A landscape with many valleys, sampled at points; each row gives a point and its height.
From any point a ball takes the steepest step (drop divided by distance) to one of its 5 nearest points. It stops when none of these is lower. Distance is the straight distance between rows; heights are no part of it.
k_168 height 540: [132 162 162  72  82 162 176 111 102 117 114 134  99 101 120  99 134]
k_60 height 621: [122 161 176  61  60 158 173 125 114 127 115 126  85 108  73 105 131]
k_178 height 169: [129 107 148 198 197  49  85 103 163 145 160 208 193 145 118 184  68]
k_816 height 159: [122 106 130 138 157 103 114 126 139 151 148  94 138 151 134 177 140]
k_541 height 292: [125 122 114 117 147 145 131 140 118 121 128 115 129 137 155 117 143]
k_559 height 486: [124 116 141 109 127 132 132 136 129 144 141  84 113 138 125 144 144]
k_891 height 386: [149 170 154  84  81 164 173  93  92 105 104 164 114  82 132  87 128]
k_534 height 522: [143 177 169  83  61 162 177  88  97 105 106 166 112  80 120  96 131]
k_154 height 397: [122  97 112 207 185  71  80 109 163 126 145 169 184 160 132 166 103]
k_415 height 290: [151 158 124 109 105 162 158 111  91  97 101 166 124  93 159  72 123]
k_819 height 544: [121 101  68 187 164 117  84 147 154 110 123 148 161 155 152 112 130]
k_436 height 137: [120 131 160  84 102 138 146 143 126 142 133  77  90 137  93 137 137]
k_938 height 140: [123 103 135 150 160 100 101 121 144 162 158  99 142 144 124 195 137]
k_361 height 270: [140 143  89 134 137 153 132 144 106 102 103 148 128 117 164  71 123]
k_82 height 313: [112 117 154 116  90 111 151 145 147 170 144  48  64 134  69 175 114]
k_844 height 352: [128 139 140  79 115 160 154 138 106 114 121 115 116 122 140 108 141]
k_422 height 605: [126 153 166  69  79 160 166 130 111 124 117 118  95 114 103 110 135]
k_858 height 630: [131 173 178  62  60 164 172 109 107 119 114 144  94  95  95 104 134]
k_977 height 349: [124 114  63 184 155 129  79 159 137 100 108 158 154 143 150  77 130]
k_948 height 445: [124 116  78 161 160 128 103 146 137 111 113 139 146 148 163 101 136]
k_277 height 711: [137 184 183  71  37 156 181  84 106 117  99 164 104  81  84 104 135]
k_968 height 319: [143 137  74 149 137 147 112 145 110 100 100 157 138 113 165  57 120]
k_873 height 341: [112 126 169  86  79 135 156 152 140 147 136  68  68 133  71 149 127]
k_510 height 608: [125 158 173  64  76 160 171 126 111 117 116 126  93 104  99 106 134]
k_947 height 127: [124 105 130 181 183  73  95 108 156 152 158 147 169 141 133 194 116]
k_96 height 570: [119 114 142 112 133 124 124 135 136 153 145  77 114 135 120 165 145]
k_484 height 153: [129  98 134 193 189  65  86 105 163 147 159 172 187 144 134 190  96]
k_902 height 661: [118 109 144 110 129 121 126 135 140 161 146  68 110 140 110 170 140]
k_378 height 358: [126 103  98 167 174 112 101 134 148 125 132 129 160 157 154 145 136]
k_195 height 530: [141 173 167  68  70 162 172 100  98 108 108 157 104  84 113  98 134]
k_869 height 294: [122  96 106 183 173  88  91 121 153 126 146 147 172 158 148 162 127]
k_850 height 350: [115 114 154 107  99 124 142 146 136 163 144  57  78 135  82 164 126]
k_5 height 320: [116 103 153 127 117 107 130 142 143 178 157  55  85 133  84 180 121]
k_494 height 793: [135 191 188  79  23 154 182  68 108 115 104 177 107  77  81 113 135]
k_190 height 342: [133 126  62 162 145 138 100 154 120 104 104 153 142 129 161  72 124]
k_169 height 345: [142 132  55 169 130 145  80 164 120 102  91 166 145 111 155  43 116]
k_814 height 118: [126 110 141 169 184  72  99 113 154 173 172 143 166 134 117 212 109]
k_248 height 512: [123 141 164  71  92 154 155 142 117 132 128 100  93 125 104 122 138]
k_689 height 385: [127 127 133 100 132 148 147 145 117 127 130 109 121 135 140 127 142]
k_104 height 828: [125  95  77 202 170 100  78 134 165 113 123 160 176 157 146 122 119]
k_897 height 217: [117 109 111 133 162 125 114 136 137 130 136 108 146 149 148 147 144]
k_825 height 186: [136 133 105 126 139 153 133 145 110 104 116 133 130 130 162  88 135]
k_158 height 259: [137 140 119 101 130 155 142 136 104 110 114 133 127 123 153  95 132]
k_245 height 778: [121 102  89 186 176 100  87 130 155 115 130 138 167 160 153 139 128]
k_776 height 215: [143 155 132 103 101 164 164 118  90 105 105 160 122 100 149  80 129]
k_918 height 152: [122 104 123 163 172  94  98 120 149 144 151 117 161 153 138 172 134]
k_973 height 163: [119 109 147 141 124  90 123 129 144 191 166  67  96 134  80 203 118]
k_566 height 610: [120 156 179  57  63 153 172 136 130 127 121 109  73 113  71 112 127]
k_304 height 346: [120 109 142 132 143 103 115 126 146 177 161  82 118 130 105 191 129]
k_54 height 372: [147 146  85 142 122 151 129 138  97  97  98 161 123 104 167  52 114]
k_504 height 187: [122  98 106 173 174  91  95 115 150 130 144 132 169 159 148 166 132]
k_80 height 273: [137 147 119 110 124 159 151 131  97 107 112 142 123 115 158  83 128]
k_150 height 731: [127  92  97 201 181  81  80 122 169 119 137 160 180 160 145 155 113]
k_118 height 360: [129 122  71 159 154 139 104 153 125 100 115 148 144 139 159  85 129]
k_750 height 334: [150 152 111 120 121 162 152 127  94 103 102 157 124 102 165  68 124]
k_937 height 245: [121 113 127 119 146 128 122 134 126 133 145  94 130 148 143 145 143]
k_109 height 147: [122 100 125 155 168  95 101 118 150 153 150 107 150 150 131 183 136]

Two balls start at each pair of points below. Name the first point that both come to, or write -.
k_54 / k_977 | k_361
k_510 / k_534 | k_891
k_844 / k_968 | k_825

Where does a ball stop that starts at each point below?
k_422 | k_436
k_169 | k_825
k_484 | k_814
k_566 | k_436
k_277 | k_776
k_819 | k_825
k_858 | k_776
k_109 | k_814
k_948 | k_825

Call two points neighbours if one is among the 5 nearest of the other. Go from one point of each pair to the other, from neighbour to neighbour, staying as low as possible. Name the highest point that can't be avoided.
k_814 / k_825 | k_541
k_973 / k_814 | k_304
k_776 / k_825 | k_158
